A landscape with many peaks, sampled at points; each row gives a point and its height.
From any point a climber steps to the highest of the 2 points nearest to it. It stops when none of these is higher. Distance is the straight distance between rows; heights are no part of it.
k377 height 9.5: [ -4 -13 -10   1  24 -17 -14  42   9  14 -12  -7  12   3   1 -24  37 -20
 -22  -7  -2  -2 -20  51   9 -15   3  29  43 -11  26  26   3  12   4  -5
 -13   9 -18 -12  19  20   5  16]
k534 height 12.4: [-12   3  20  12 -25  33  -7  -3  21 -15   9  29 -23  33  -9   5 -35 -18
  15   2  21  -6 -31 -21  -8 -23  -2   0  -3 -23  18  20  33   7 -12 -42
  19  -5 -18 -32   4 -17  43  -8]
k805 height 33.1: [-39  22 -19  13 -35  11   5 -18  16 -25  10  33   3  19 -12  14   6   3
   3  22   8   4  33 -37   9   2  15 -12 -32  -4  -1 -20 -13   7 -13  14
  17  12  -1  40 -33  19 -26   6]
k396 height 7.7: [-16 -14 -12 -16 -24  10  17 -29  11  19  20  17  33 -11  20  -3  10  16
  35  -9 -28  10  32  11 -20  46   3 -15  26 -18 -23   9 -13   4 -19   6
 -18 -31   6   0  24  48 -14 -18]
k241 height 20.8: [-34  24  -3  12 -41  32  16 -39 -11 -18  35  29 -16  25 -17  13   3 -26
  22  11 -31  -1  -8  -1 -14 -29 -17 -27  -4   1   0  -7 -23   2 -11  18
   9 -11  17  37 -25  35   4 -33]
k300 height 19.9: [-11 -14   3  32   3  14  24  -2 -32  -5  31 -14   8  34 -13   0  30   4
  -7 -24  15  -6 -13  10  -5 -12 -25  -6  -7 -29 -20  -1   4  10  10   0
 -38   2   3 -12   1  10  13 -22]
k249 height 37.7: [ 11  18 -12  18   9  -2 -17  16  14  -4   5   3 -22  10 -26  27  17 -33
 -25  29  18  10  16   4  34  -2   7   2 -19 -10  -2  -2  -9   6  19  21
  12  31  -5  31 -47  33 -15  48]
k983 height 27.6: [ 19  29  13 -27   4  -4  -3  17  17  32 -38 -18  -8 -20  -1  25  15   7
  25  -6 -11  32  30  -2  37  12  30  15 -20  14   0   8  -9 -13  25   5
  -4  30 -17  10  37 -21  -6   2]
k260 height 7.1: [ 21 -21 -10 -11  24   3 -15  19   0  -5  -7  -6 -18  25 -18 -22  29 -19
 -18 -10   1   3 -15  20  15   1 -13   8  12  -9  11   2  -2  -7   7 -13
 -22  -5 -18  -2  -1  19  -2  11]
k142 height 23.8: [  0 -29 -17  21  28  16  48   5 -15  -2  35  18   7  28  -8   5  17   6
  -7  -7  26 -10   8  17  26  20  10   8 -25 -19 -20   9   5  19   5  11
   1   7  24  -1   8  14  21 -14]
k946 height 38.0: [  4 -29   3  25   9 -18 -22   7  -6  14  14 -27  28  -6   4   4   0  33
  -2 -18 -32 -17   3 -16 -26  -4  17   6  37  30  -5 -14   3  12 -13 -41
 -23 -23  -3 -24  -7  -1 -35  15]
k695 height 28.5: [  5   1 -13  29   9  16  17  19   0  14  26  14 -22  14   1  42  -8  15
 -12  16  47  13  18  17  29  16  34   6 -46 -16 -21  19 -10  17  -5  -1
 -13  29  10  -1  -9   1  26   9]
k151 height 28.7: [-40   2  -1   6 -12 -21   9 -16  12 -20   1  16  26   0  -3  -6 -19   2
   1  14  -5  16  36 -12  -6   8   0 -19 -15  -4  -6 -18 -14 -20 -23  27
  35   2 -11  26 -22  21 -16   2]
k982 height 23.5: [  9  18 -13 -16 -21 -12  10  12   4  26 -29  -2  -9 -29  28   6   3  41
  23 -15   2   2  17   8  20  39  51   6 -23  10 -15  -7  -3 -16  -3  16
   7  29  15  20  18  -9  -4 -11]
k386 height 37.1: [ 16  -5  -3  -6  16 -27 -17   6 -27  23  -3 -26  20 -11 -17   9  29   6
   4 -26 -38   7  -7   9   8  11  18  28   1   8 -32  -2 -29 -10   2   9
 -10  -4   2   6  -8  18 -21  -2]
k774 height 18.8: [  4 -11 -33  -1   6  11  -5 -13  32  19  -3  -2  -2 -11   8 -11  15  -3
  20  33 -27 -19  37  10   3  17  20 -24   7  30  50  18  -2 -13   0  -8
 -16 -18 -13  37  28  14 -25 -10]
k203 height 21.9: [-16   0  33  13 -10   4   0   4 -10  33  45   2  19 -16  26  38 -32  -2
  -3  31 -20  25 -18  10   8 -39 -22  -9  37 -31  -1  -8  18   1   8  10
   4  -1 -12  -1 -20  -9  19 -32]
k366 height 40.7: [ -5  10   3  33 -27 -15 -40  43  28 -15  -8 -21  15 -10  -1  10  14  -8
 -28  21 -13  17  33  28  14  10  36  12  16 -11  -8   0  -7   4  21  18
  -1  20 -22 -24 -23  36 -22  54]
k229 height 10.2: [  6  -9 -33  18  -8   8  13 -31   8  24   6  26  41 -14   5   2  14 -11
  38  14 -30   1  23   1  -9  39 -15 -18  41 -14 -19   6 -51  16  -4  14
  13 -22 -16  25  -5  58 -10 -20]
k725 height 59.0: [  9   2  -2   2  21 -14   0 -13 -15 -42   4 -21  12  -8   3 -22  21   8
   9   4 -38 -14 -17  26  20   2  -4   0 -22  15  20 -16   4 -11   4  20
  -9  -4   0  37  -7 -31 -19 -42]
k891 height 59.5: [ 16 -35 -12 -16  16 -17  21   1 -13 -25  11 -16  19 -15  25  -1  -3  12
  38 -42 -42 -40 -23  12  -2   8 -12 -23  -1  22  -2  16  -9   9 -12  -2
  -7 -25  29 -16  30 -17  -3 -24]
k266 height 32.9: [ 11   8 -15  21 -12   4  -8  19   5 -20  14  12 -15  24 -12  32   4 -16
  -9  25  31  16   5   9  45  16   4  -5 -42 -29  -3  24  -7  12  14  18
   9  43   5  -6 -27  10  19  29]
k206 height 21.0: [ -4  -9 -33   2  -9  23  -2  22  29  -9   1  14  -9  15 -10  16  34  11
  15  -3  51  -1  28  -8  22  28  39  14  -8 -13   9  22  25   5 -14 -29
  -8   5 -20  -9  18 -11   4  -3]
k427 height 9.8: [ -1  -1  -2 -16   3  31  -6  16 -17  21  10  17  -8  -5 -17   1   0  -9
   1  -9  11  15   9 -49  -5  -7 -22   3  24 -29 -17  -1  40  26  -1  -4
  17 -12   6 -44  15  -9  10 -27]
k208 height 4.9: [ 18  -3   0   8  28   6  -7   5 -32  36  -4  -5 -11   5 -27 -13  46 -26
 -25  -8  17  23 -14  20  18   4 -46  11  17 -28 -14 -19  -4 -12  17   4
 -32  19 -25  -1 -10  25  -6   3]
k488 height 47.1: [-30  41  12   3 -35  20   2   9  25  -7   5   6   6   7  23   3 -35   5
  26 -13   0 -10  -4  14   3 -14  17  27  -5   4  24   9  11  -7 -27 -22
   1   6 -12  15   6 -41   8   5]
k743 height 40.5: [ 14  24  39  -2 -47   1   2  -7  -2 -26  -4  -2  -4  -7  15   0 -22 -20
  36  -6 -45 -19 -45  15 -23  -7 -23 -25  -7  11   0   9 -17 -17 -15  -1
   9  -5  10  -6  13 -24  34 -21]
k887 height 12.5: [-11   8  13  28  28 -48 -25  34   7 -21 -43 -36  15 -19  -4 -19   6  32
 -33   5   4 -22   7   4  -8  12  57  19   2  46 -18   7   2  -1   0   1
  20  -4   5  -5  11  13 -23  27]
k991 height 25.9: [  8  -9  -7 -26  24   0   3   0  15  14 -15  -2   1  17 -22 -19  41  16
  -4 -17  45  19  43 -21   0  27  35  29  -9   3 -11  18  17  -3  -5 -22
 -18  -3 -19 -17  29 -25  -8 -10]
k789 height 38.5: [-22   3 -15 -15  -1  25  -1 -33  -2   4  21  24 -20  21   1   3  18  13
 -24  34  21   2  41 -32  14   2   0   4 -36  -8  -8 -11  11   2   0  22
   0  18  25   5 -23  27 -31   0]
k60 height 21.3: [ -6 -20 -39  -4  11  -4  -7 -13  44 -10 -13  -3   7 -10  -8  -4  30 -12
  -1  13 -25  -8  52  -4  -2   8  28 -22  -6  42  18  15 -23   1   3 -22
   0 -27 -28  35  -8  15 -53  17]
k180 height 45.0: [ 13  15   0 -40   6  13  -4 -12 -16  25  11  10 -15  -3  -3  20  28   9
 -16   3   1  31  14 -22  17   2 -10  22 -13 -14 -19 -18   7   6   2  37
  10  18  33   5 -17  19 -23   5]
k441 height 52.0: [ 35   5  -3  29  19 -27  -7  27 -44  10 -19 -14 -34   4 -51 -19  42  -4
 -30  -6  -2 -21 -20 -25   2   2  -3 -14   8   0 -25 -48   1   0  17   4
   6   5   3   6  -6   7 -13 -13]
k423 height 26.3: [  5   3  48  12  -8 -32  -8 -24 -13   5   2 -13  26 -32  -5  25 -61  17
   1  16 -24   8   0 -44 -11 -11  13  -1   1  32  -3 -34   5   0   6  -9
  13  -3   3  -4 -16 -23 -15  -1]
k186 height 23.4: [-15 -15  22  17   3 -17   0 -24   6 -41  -3  -3  30  -8  -4  -4 -37 -12
 -21  15  -3  -3  27 -13 -16 -35 -24 -13   0  12  35 -29   8  -2   8 -11
  16   1  -6  18 -35 -21 -17   1]
k770 height 14.9: [  2  -3  -4 -10 -14   1 -20  27  11  21  -9 -24   1 -14   2  19  32   5
  19 -26 -13   8  18  14  10  23   5  17  -7   9  -1  32  -1  -4  18 -10
 -28   2  -2 -45  29  14  -5  51]
k292 height 12.7: [ -9   2  12 -29 -12  22  25 -33 -15 -23  15   7  10  19  23 -19   0   8
  13 -11 -12 -12 -14  19 -20  -2   1  -2   8 -14   4   6  -2  -6 -24   9
   4 -16  30  16  19 -15  30 -68]
k251 height 16.0: [ 10  -3 -35  25 -15  33  28 -21  28  31  13   7   0 -20  18  -5   0  18
  30  23  -5 -14  51  -3 -16  20 -11 -28   7  32  13  -1 -39  -6  -7 -11
  -7  -3 -11  31  27  28 -25  -9]
k119 height 36.2: [  9  28  13 -14  -6 -25   4  -8 -12  25 -32   1  27 -22   6   8 -11  10
  33 -15   1  35 -29   3  21  20  -4  23  10  14  -3   8 -19 -32 -21 -13
   4  10 -22  26   8 -53   9  -9]
k916 height 34.2: [-22 -14  13  16  11 -13 -20  20  18 -16  -4 -26  21  -3  -2 -13  23  11
 -48  10   8   9  26  25 -15  -2   9  31  19 -15  -5  -3  -7  17  10   3
 -24  11  -2 -43  -1  24 -25  31]
k317 height 65.8: [ 15  -2 -21  15   8 -18 -44  50 -26  10   2  -1 -31  11 -45  11  45  -4
 -33   4  10  -9  -8 -31  21  11  33  -1  27 -39 -24  -8  29  14   0 -24
  16  -8  -5 -30 -37  30 -10   0]
k440 height 22.8: [-20  25  43 -11   0 -10 -11 -46  -9   9   2  17  22 -31  -8  29 -58   0
  24 -11 -18  38  17 -40   1  -9 -14  -1 -22  25 -36 -22 -10  -2  -5   2
  12  -3  -8  -2  -9 -26  -6  13]
k287 height 41.3: [  8  -1  32 -12  36  -9  17 -18 -33  19   7  14 -25 -14 -26 -25  23 -15
 -40  27  28  -2 -41 -34 -34 -21 -23   2   0 -10  -5 -29  16 -16  11  41
 -12  -8   9  -3   6 -23   6 -44]
k765 height 18.0: [-33  36 -17 -15 -48  13  14 -31   7 -18  13  40  -5  12  22   7 -22 -12
  18 -21 -42   8 -15  12 -29 -13  14 -32   8   7  -5  12 -27  -8 -35  13
  16  -1  28  29 -10   9  19 -10]
k937 height 38.1: [ 42   7 -24  45  -4   1 -27  29  -3 -23  11  -8 -28   6 -13  -9  12  -3
 -20  -3  35 -38   8 -25   6   2 -10   0 -20   7  -6 -40  -4  11   9  -4
  13  38  18 -26 -37   6  -8  48]
k836 height 10.9: [-10 -21  -5 -19  25   0  -9  30   1  22  29  13 -20   5  -8  -3 -18  16
 -15  -4 -19 -22  -7  -2   7  -5  42   6  -6  12   0  16  28  15 -11  -9
   9 -35  19 -18  27  -3  18  -1]
k76 height 15.3: [-30   8  47   0  -6  28  -4  20  22 -24  25   2   6  16  -9  -3 -27 -34
   7  27   6 -17 -20  -8 -17 -33 -18   4 -13   5  55  27  20  -2   1 -20
 -11  -1 -18 -24  15 -20  32 -20]
k344 height 54.1: [-17  10   4   0 -37   0 -15  -5  26 -34  -3 -25 -15  23  14  -1  -3   6
 -19   2  21   6  18  45   4  14  -3   7 -15 -12   0 -22  -5 -17   8   2
 -35  16  -2  -3 -18  14  -4  47]
k893 height 24.6: [-20   5 -21   1 -13  -3 -28  -4  38 -26  -5 -12  10   2 -20 -31  49  20
  -8  23  -5 -22  33  -9 -23  -4   1  -8  -4  33  19  -3 -12  -5  -5   5
   7 -15 -15   9  -4  39 -65  12]
k737 height 33.2: [ 31  12  -1  47 -20 -17 -18  14 -18  -6  30 -18 -25   0  -8  26  -8  19
  -8 -12  -2 -28 -14 -34 -12 -11 -16   4  -3  14 -21 -20   8  16   9 -11
   1  13  33 -39 -26   1  -7  31]
k920 height 31.6: [ -1 -11   6 -18  34 -19 -17  -5 -13  26 -22 -16  10  12 -20  -1  31  10
  -5 -28   4  41  36   2   7  29  31  34   6   2 -34  -4  -9 -13  14   6
 -31 -13 -24 -12   5   2 -11  15]
k599 height 13.1: [  5   8   7 -16 -15  40  18 -17  16 -15  19   9  -6  32  -6 -29  23 -11
  11  10  -9  -9   8 -14 -27  -3 -31  -9  10   0   5   7   3  15  -4  -4
   2   0   4  -6  16  27  -3  -4]
k279 height 52.4: [-36  24  11  -5 -11  -8 -12 -34   3 -39   5 -12  16  13   1  -9   4  10
  13  19   0 -21  -3  17  13 -21  -1 -10 -46  17  34 -36   2 -26 -10  20
  -2   8   8  53  -6 -28  -8 -61]
k339 height 18.2: [-22 -22  35  14   9  15   4 -14  -8  -8  35  -7  34   6  10   9 -22 -24
  -2   7 -12   6 -17   1  -4 -40 -12  11  22 -14  36   9  29   7   6 -13
 -22  -4 -14  -8  -1 -11  16 -23]
k92 height 27.2: [ -5  -4  13   2  -7  19   7 -25   0 -38  13  11   9  -4   7   9 -33 -32
   1  25  -2 -12 -24  -8 -18 -42 -41 -35   5   1  33 -15   9  -4   6  -8
  21 -13  -4  30 -22 -31   8 -21]
k979 height 50.8: [ 46  -1  -1  -1  38 -21  20 -10 -54  42   6  -2 -28 -21 -25 -15   7   9
 -36  16  10  -9 -34 -34 -28 -14  -2 -12  20   9 -15 -24  22   0  12  12
 -10 -36   0   2  -2 -21   3 -31]
k373 height 36.0: [ -5  17  42  20 -45  -8  -7   6  12  -6 -17  -5  -8 -13  14  13 -33   6
   7  -7 -22   1 -29 -13 -11  -7  -8 -37   8   0   1 -26   6 -28 -17  -7
  21  15 -11 -12   6 -26  25 -11]
k872 height 51.3: [ -2   7 -21  13  -3 -23 -39  32 -23  13  15  -3  -5  24 -27  15  48 -14
 -11  -8 -18  -3 -12   9  13 -10  24  29  25 -42 -33 -25  -3   6 -14   1
   9  -3  -5  -2 -50  23 -13 -12]
k157 height 26.1: [  5   7  24   8  -5   9  -7  -1   7  33  20  18  19 -25  12  21 -34  -8
   2  40  -8  14 -17 -31 -10 -36  -4   5  26 -19  26  -5  13 -10 -21   7
  23  -6 -26  14  -5 -27   7 -48]
k728 height 13.6: [  7  19 -38 -23  10 -18   4 -16   5  -1   2 -14 -14 -13  43  -5 -25   9
   1 -19 -19 -26 -27  17  -2 -21  -2   7   7  41  17   3 -17 -10 -12  12
   1 -24  16  41 -26 -48  -7  25]
k173 height 23.6: [ -8   5  13  28 -29  16  13 -29  -4  -9  26   3  14   4   0  27 -13 -25
   6  10 -17 -14   6 -11 -21 -37 -33 -39 -20  -7  16 -29 -20  -3   5   7
  12 -11  -5  46 -35  18  -4 -33]
k333 height 47.4: [-27  16 -14  13 -54  -5 -25  -1  30 -16 -15 -12   7   4   2   6   5  10
  -9  22  10  -4  32  20  19   5  24  10 -22  11  11   4  -6 -13   9   0
  -6  25  -6 -11  -5  15 -22  66]
k896 height 44.2: [ 17 -18  -9   8   2  -3  -9  -2   2  39  25 -15  10 -15  16   7   0  17
 -14 -18  -1  17  27 -10 -13 -12  14  26  23  15   9   5  10  21  -3 -15
 -16   0   4 -20  -1  -3 -24   2]
k132 height 13.8: [-20 -18  10 -18  15  -1  20   1  11  23  -5  -1   1 -15  25  11 -52  38
  -6  10 -15 -19  15  11  10   5  25   5 -20  14  10  18   3   5 -14  -6
   7 -25  23  -7  39 -16  39   3]
k801 height 43.1: [ -8 -16 -20  -2  24 -28 -30  10 -23   6   8 -11  11   6 -22  -4  40   1
   0 -24 -57  -9 -19  24 -10  -3  20  34  36 -29 -32  -2 -25   3 -14  11
   6 -32  -5  -1 -39  36 -22 -16]
k10 height 53.3: [ 16   6  11 -35   6  14 -18  -7 -10  26  15  -3  -7   2  -7  34   1 -15
   5   2 -22  28  -4  17  37   2 -23  10 -20 -25 -37   3   0  12  36  26
  -7   7  14 -22   2  22 -11  30]
k615 height 41.4: [ -2  25  29 -12 -32  18   3 -15  14  22 -18  19  18 -12  12   4 -33   4
  26  -1  11  34 -22  16   3  -5  -9  31   4  -8  14  16  -4 -19 -31  -2
  -7   8 -31  21  14 -51  27 -21]
k622 height 3.6: [ 26  29  11 -39 -12  17 -31 -19  -1  30   1  13  -3 -22  -8  28  -9  -1
   0  13  -5  25 -29 -51 -13 -34 -43   4  15 -12  -9 -15  18 -12  17   8
  24  -2 -11 -32 -14 -22   5   3]
k942 height 46.6: [-22  18  30 -15 -11   6 -15 -17   9 -51 -10 -15  -7  34  -5 -18   4  -7
 -17  19   0 -23   0  41   1 -27 -15  -3 -27  25  35 -31  -3 -24   0  29
 -11  16  -1  29  -8  -3 -14   2]
k811 height 10.0: [  0  -2 -12  -4 -17  47  13 -12  19  -4 -13  30 -26  19 -18 -31   5 -29
  35  23   3  -5   8 -16 -10  25 -51 -20  18 -17   0  37 -17  18  13 -11
   7  12 -12 -22  14  59  13  33]
k822 height 12.8: [-13   3  24  14 -11   1  -2  31   7   5   0  18  -8  18  -5  16 -12   4
 -17  -5  38   9 -41 -27 -12 -32  17  -5   1 -32   0  13  35   3  -4 -23
  20  -5   1 -47   2 -20  43 -24]
k708 height 2.6: [ -1 -28   5  20  45 -15   2 -21 -33   3   0   1  21  16 -23 -11  17 -35
 -32 -11  13  27 -13  24 -10  -3 -31  18  11 -31 -14 -21 -15   2  10   7
 -37 -14 -34  10 -46   4 -18  -6]
k962 height 37.6: [ 19 -29  -9 -24  21  -7  17  13  -9 -27 -12   4   9   7  15 -26 -20 -19
  17  -3   1   0 -29  25  13  17 -38 -26  25 -14  16  25   7  15   5 -11
  23 -10  10  10  -3  -5  33  -7]
k291 height 30.9: [ 10  23  35 -13 -17  -6  -6  -2 -19  26  10  -2   2 -28  14  17 -35   5
   9   5 -21  13  -7 -33 -23 -29   2 -19   9  12   5 -31  17 -16  -6  -5
  18  -9   5  -8   0 -30  -2 -53]
k846 height 63.2: [ 10   9  22 -26  20  35 -17  -7  -9  11  18   3 -24   0 -28  12  -3 -13
  -9  42 -10  -3  -8   7  30 -17 -13  -5 -29  -3  11   2  10   5  28  19
 -12   5   9  15   2   2  -4  16]
k503 height 16.8: [ -1 -21  14   1  37 -10  26 -36   1   3  14  -8  25 -13  22  10 -47  14
   1  19 -21   3  22  16  10   2  -7  -6  -7  22  13   1   2  13   9   8
 -11 -16  17   3  16 -26  10  -1]
k827 height 24.4: [-26  -9  12 -26  18 -14  31  14   0 -10 -44  17  33   3  15 -31 -14 -18
  -8   6  24  17 -11  -5  -8  22 -28 -17  40 -42   3  28  28   8   5  -2
   8   4 -11 -28  33  16  35 -25]
k447 height 51.1: [ 32  17   0   1 -13  11  -3  15  12  14 -23   0 -26  -3  16 -10 -23   7
  -2 -11   9   0 -51   9  -9  -9 -18  -8  20  -2  11   6   1 -23   7  -5
   8   2  -4 -24  37  -6  39  26]
k636 height 11.3: [ 20  -4 -24   9   8 -22  -4 -18  -1  29  -2   2   5 -18  18  11 -38  -8
  -1 -12 -23   2  -6   8  -6 -15  10   7  33  32  16   1 -26 -12 -16 -10
 -13  -8 -16  33 -28 -29 -16  54]
k479 height 29.6: [ 20  -1 -30  14 -39   7 -17   3 -16   5  38 -17 -31   1   2  35  -4  20
  15 -29 -21 -20 -25 -10   0  14   1  -9  -5  11 -10 -10 -10  22  -8 -17
 -13  -3  28 -19 -27  -2  -5  41]
k324 height 53.4: [  1 -12 -18  -1  17  -5  20  -9  -9 -33  39 -15  27   3  25 -22   0   9
  25 -13 -54 -38 -23  14   6   0  -4 -27  -8  27  13  10 -24  13  -4  17
  -5 -21  29  27   5  -5  -9 -48]
k795 height 13.2: [  3 -10 -22  31 -13   4  24 -14   1  36  -7  10  19 -32  30   1 -11   0
   0  27 -20   3  33 -17 -13  20 -19 -52  19  -8   9 -21 -32  -2 -13  -1
  10  -2  -9  22  -4  41  -8 -18]
k358 height 38.2: [ -9  19  15 -11  47 -26  13 -13   5   2 -57  19  13 -10   1  -4 -29  -5
   2 -14  39  18   4   1   3   7  17  34 -32  26 -16  21 -16 -15  -4  15
  13  16 -13  13  -2 -40  23  19]
k177 height 19.8: [-10 -23   1   8  22  -5  24 -38   8 -39   6 -15  11 -13  29  12 -53  17
 -10  24  20  -7  34  13  16 -16  -2 -17 -18   9  26 -18  10   5  20  -5
   5 -11  21  23 -20 -32 -10  10]
k257 height 28.8: [-25 -18 -15  23   4  -7 -26   6  21 -17  -4  -4  16  15  -2 -42  32  17
 -38  18  17  -4  45  -5 -35  -5  13  18  21  14   6  -9  -9   5 -10  -2
 -12  -6   0 -18 -17  38 -44  13]
k755 height 63.1: [ 27 -12 -24  22  -8   4  17  50   5   3 -20 -12 -20  -5  22 -29  11  -2
   5 -32  15 -21 -32   8 -13   9 -19 -15  46 -26   0  23  10   1   8 -19
  -6   6  10 -42  41  14  27  11]
k410 height 53.8: [-19  17   0 -17 -40  28 -11  -7  26   1   9  17  -3  18  27  14  -9  14
   3 -13  10   7   3  -6 -20  -4  19  13   3  -5  16 -10  10  -9 -25  -1
   4   4  15 -12   3  -5  -4  12]
k645 height 9.4: [ 12   1  11  23  29 -51  11  44 -15 -10 -43 -24  13 -33  -2  -7  -3   6
 -26 -24   1 -10 -11  -7  10  -9  33  33  -6  27 -26  -1  -5  16   5  15
  31  25  10  -6  16   4   0  14]
k491 height 15.6: [-11  27 -46  -1 -20   2  10 -24   6 -14   6  19 -15   6  18 -20 -11   2
  19 -19 -19 -20  -3  13 -17   3   3  -3   6  34   0   3 -30  -7 -30  25
   6 -23  12  56  -6  -7 -16  -2]
k454 height 12.2: [ -3   8  -7 -19  -4  15 -12  29  20  10   5 -12  25 -11  -8  -6  45 -10
  16  -8  -9   8  13  13   4  -3   7  35  14   1  31  44   3   8   0   3
  -9  19 -14  -7  30  27 -10   4]
k136 height 17.4: [ -4  -5 -19   6 -29  -5 -11   7  16  13 -10  -7 -29  10 -14  29   8  15
  27 -27  11   2  31   7  17  36  38   1 -28  -1  -3  28  -3  -8  -4 -25
 -31  -6 -22 -13  16 -10   4  41]
k21 height 10.1: [-11 -10   7 -43  -9  24  33 -36 -10   0   6  13  19  10   7 -10   1   6
  45  -8 -19  24   1  11  -1  25 -12   5  13  -4 -18   9 -11  -4 -15   0
 -20 -14   6   1  45  12   7 -33]
k718 height 31.8: [ 10 -15  11   2  -1 -10  21 -20 -13 -33  -2   9   5   1  12   0 -32 -21
 -10   7   9   0 -26  21  -8 -11 -45 -43  13 -30  19  -8  -2 -10  22   0
   3  -5  11   6  -9  -7  14   7]
k739 height 52.7: [ 26 -20 -24  41 -20  -7  10  33  16  -1  -8 -28  -8 -23  19 -25  17  16
   6 -25  12 -40  -4  14 -27  13   0  -2  24  14  -5   6 -11  -6  -4 -23
 -14  10  -4 -30  22  -1   5  27]
k474 height 51.4: [ 44  -6 -29  15  29 -21 -10  41 -29   7 -20   4 -58  19 -37   3  26 -11
 -13 -11  23 -16 -11 -25  20  15  29  -3   1 -12 -20  -1   5   8   2 -23
  22   0  -2   6 -13   2   0   0]
k497 height 16.3: [-28  -4   4  -2 -21  37  42 -19  -7 -25  25   6  -6  46   6  -9  18   5
  12 -17  35 -25   6   6 -25   1 -21   0 -15   1  -8  -1  -2   4  -2  -6
 -13  -2  19 -15  28  20  19 -18]
k977 height 53.2: [-17   2  14 -34  39  19   6 -15  -6   4  -2  22 -35  22 -46   5 -21 -13
  -9  22  30  11  -4  -6  23  11  -8   2 -61  18 -18  10   7   3  17  23
  -4  10  -8 -12   4   6  11  17]
k406 height 63.5: [-19  10  -9 -29 -31  32 -18 -18  20  -3  21  -3 -26  39  11  17  -6   7
   7   9  23   7  17  25  13  -4   5   5 -28  -7  24   8  22   2   5 -10
 -22   6   0  -2  -8 -13   7  43]
k391 height 32.2: [ 21  18   1 -30  30  -6   4   2  -5  25 -66 -10   2 -17  11  -5  -3   1
   5 -20  11  33  15  18  12  24  28  28 -15  17  -5  11 -15 -26  -1  -1
   4  13 -38  21  25 -49  10  -7]
k538 height 18.3: [-19  -9   1  11  -4   6  21  31   6   1 -32  20  10  20   1 -18 -16   5
  -6  -5  54  31  -8  -5   3   4  -5 -15  27 -52  -4  15  41  12   7 -23
  20  19   4 -45  22   2  27 -19]
k295 height 43.9: [  3 -28   4 -30   4   1  23   6   2 -23 -12   3   8  15  29 -18 -10  -1
  -1 -35  19  10  -3  32  15  10 -25   1   6 -15  -3  18   4  13  10  -5
 -10  -5  11 -24  19  -4  33  15]
k430 height 16.1: [  0 -24  -3  22  16 -47  -1  20  24 -31 -34 -17  27 -40  10   9   0  11
  -6  -9   9  -2  29  -5  10  24  56  -3  -6  20  -6   9 -29   7   4  -5
  24   7  -5  17 -13   7 -32  33]
k72 height 19.7: [-13 -18   0  -1 -15 -38   6  -7  20 -13 -33  -9  20 -17  24   7  20  37
  31 -11   0  12  32  13   1  47  58  -9 -12  10 -22  -3 -20 -20  -2  -1
  11  -8   5  22  -2  -2 -21  20]
k624 height 40.6: [-20  19  25 -30  11   7  17 -33  -2  -6   2  -3 -41  21  -5 -19  11  -8
 -26  19   0 -21 -23  19 -23  -6 -11   4 -25  -6   9 -15   1 -42  -8  29
 -13  -4  -2  26   3  -2  -3 -21]
k33 height 24.5: [-26 -15  26  10   1  -4   6  -9  -1 -12 -22   3  16 -14 -11   5 -18  -8
  14  29  -6  -4  35   1   4  10 -23 -41 -22  -1   1 -18   8 -13   4   8
   8   7 -15  21  10  26   1 -32]
k202 height 6.8: [ 21   9  23 -25 -13  17 -37  15 -11   9  -7   5 -11  -3 -27   2   5 -22
  16 -19  -8  11 -34 -48 -16 -25 -45  -7  22 -34 -14 -26  34   1  14 -13
  20  -9   8 -57  10   7  15 -26]
k804 height 31.2: [  3 -22  -4 -44  15   8  19   7  10 -18 -16  24  34  -1  15 -32   5 -36
   3   8 -16  11 -32  10   2   5 -27  10  49 -53   7  38  22  21  -1 -10
  14 -18  -8  -2   0  17  25  -8]
k634 height 38.3: [ 33  -2 -32   8   3  13   3  33  -5  20  23 -34   5 -20  26  -2  18   3
  -8 -26  15  -8   1   1  16 -25  -2  29   3  19   7   8  11  38  19   1
  -7  29  33  -7   2  -3 -14   8]
k27 height 13.4: [-15 -25  -1  16  20  20  31  11 -10  27   7  15   5   5 -17 -10   1 -11
  -7   7  49  23  13 -39   9   4 -12 -28  11 -27 -15  15  42  30  16 -12
   5  15  -3 -28  25  12  10 -36]
k97 height 43.3: [ 24  21 -25  38 -21 -11 -37  25  -2  -3 -11 -10 -36   4 -34 -12  24 -20
 -25  -1   4  -2  -5 -11   7 -14  -5  11  -5   6  -2 -12  -6   6   3   3
   1  31  -9   4 -41   2 -20  29]
k258 height 44.7: [ 18  27   5 -14 -39  26 -13  19   5   8   1  -3 -30 -23  21   6 -26   4
  28 -10 -24 -20 -62  16 -15  -8 -13  -6 -10  22  27   3  -7 -17 -12 -12
  -1  -8  11 -12  31  -7  34   6]
k472 height 51.5: [  9 -34 -15  -2  -4  -4  31  16 -11 -26  -4   2  17  -5  27  -9  11  13
  45 -59   9  -6  -3   8   5  30 -10   2   5  -7 -12  30   1  26 -11 -42
 -14 -21  15 -22  21 -20   5  -4]
k685 height 63.3: [ 43  -5  -7  -9  54 -36 -16   1 -46  14  -6  -2 -33  -7 -30 -27  24   8
 -20   2 -20 -24 -22 -38 -11  -1   8 -11   6  13 -15 -29   7 -12  -3  20
  14 -15  12  40 -13 -13 -13 -34]
k870 height 35.1: [ -5  -7  18 -30  48   5  15 -25 -25  -9   7  13 -19  -1   2 -20   3  -4
 -50  41  13  -1 -24  -1 -19 -12 -27 -10  -6 -18   6  -7  19  -3  18  32
  -8   1  25   3   7  10   7 -29]
k513 height 7.0: [  9  -4  -3  22  24 -29  -1  32  -5   3  -7 -29  12 -23   8   3 -16  13
  -7 -25   3 -20 -23  24  13  -2  41  35 -27  43  -9  17 -16  19  -5  -1
  18   3  11   9   4 -26  18  34]
k389 height 44.8: [ -7  10  17 -14  37 -10   8 -27   0  12 -30   7 -27   7 -18  11 -48   0
  -4  10  47  22  10   2  22  20  18  17 -52  39 -22   7  -8  -5  14   5
 -10   3 -21   0  -6 -41  27  38]

For each start below, name the point where the climber stops.
k229 -> k406
k33 -> k846
k21 -> k97
k728 -> k891
k599 -> k97
k208 -> k317
k708 -> k317
k132 -> k891

Call two points neighbours if one is among the 2 nearest of the other. Go from one point of each pair to the other, from neighbour to neighbour, staying as high as possible. Name the lowest point that can't be avoided.
k685, k317 -> k474
k891, k725 -> k324
k846, k406 -> k391
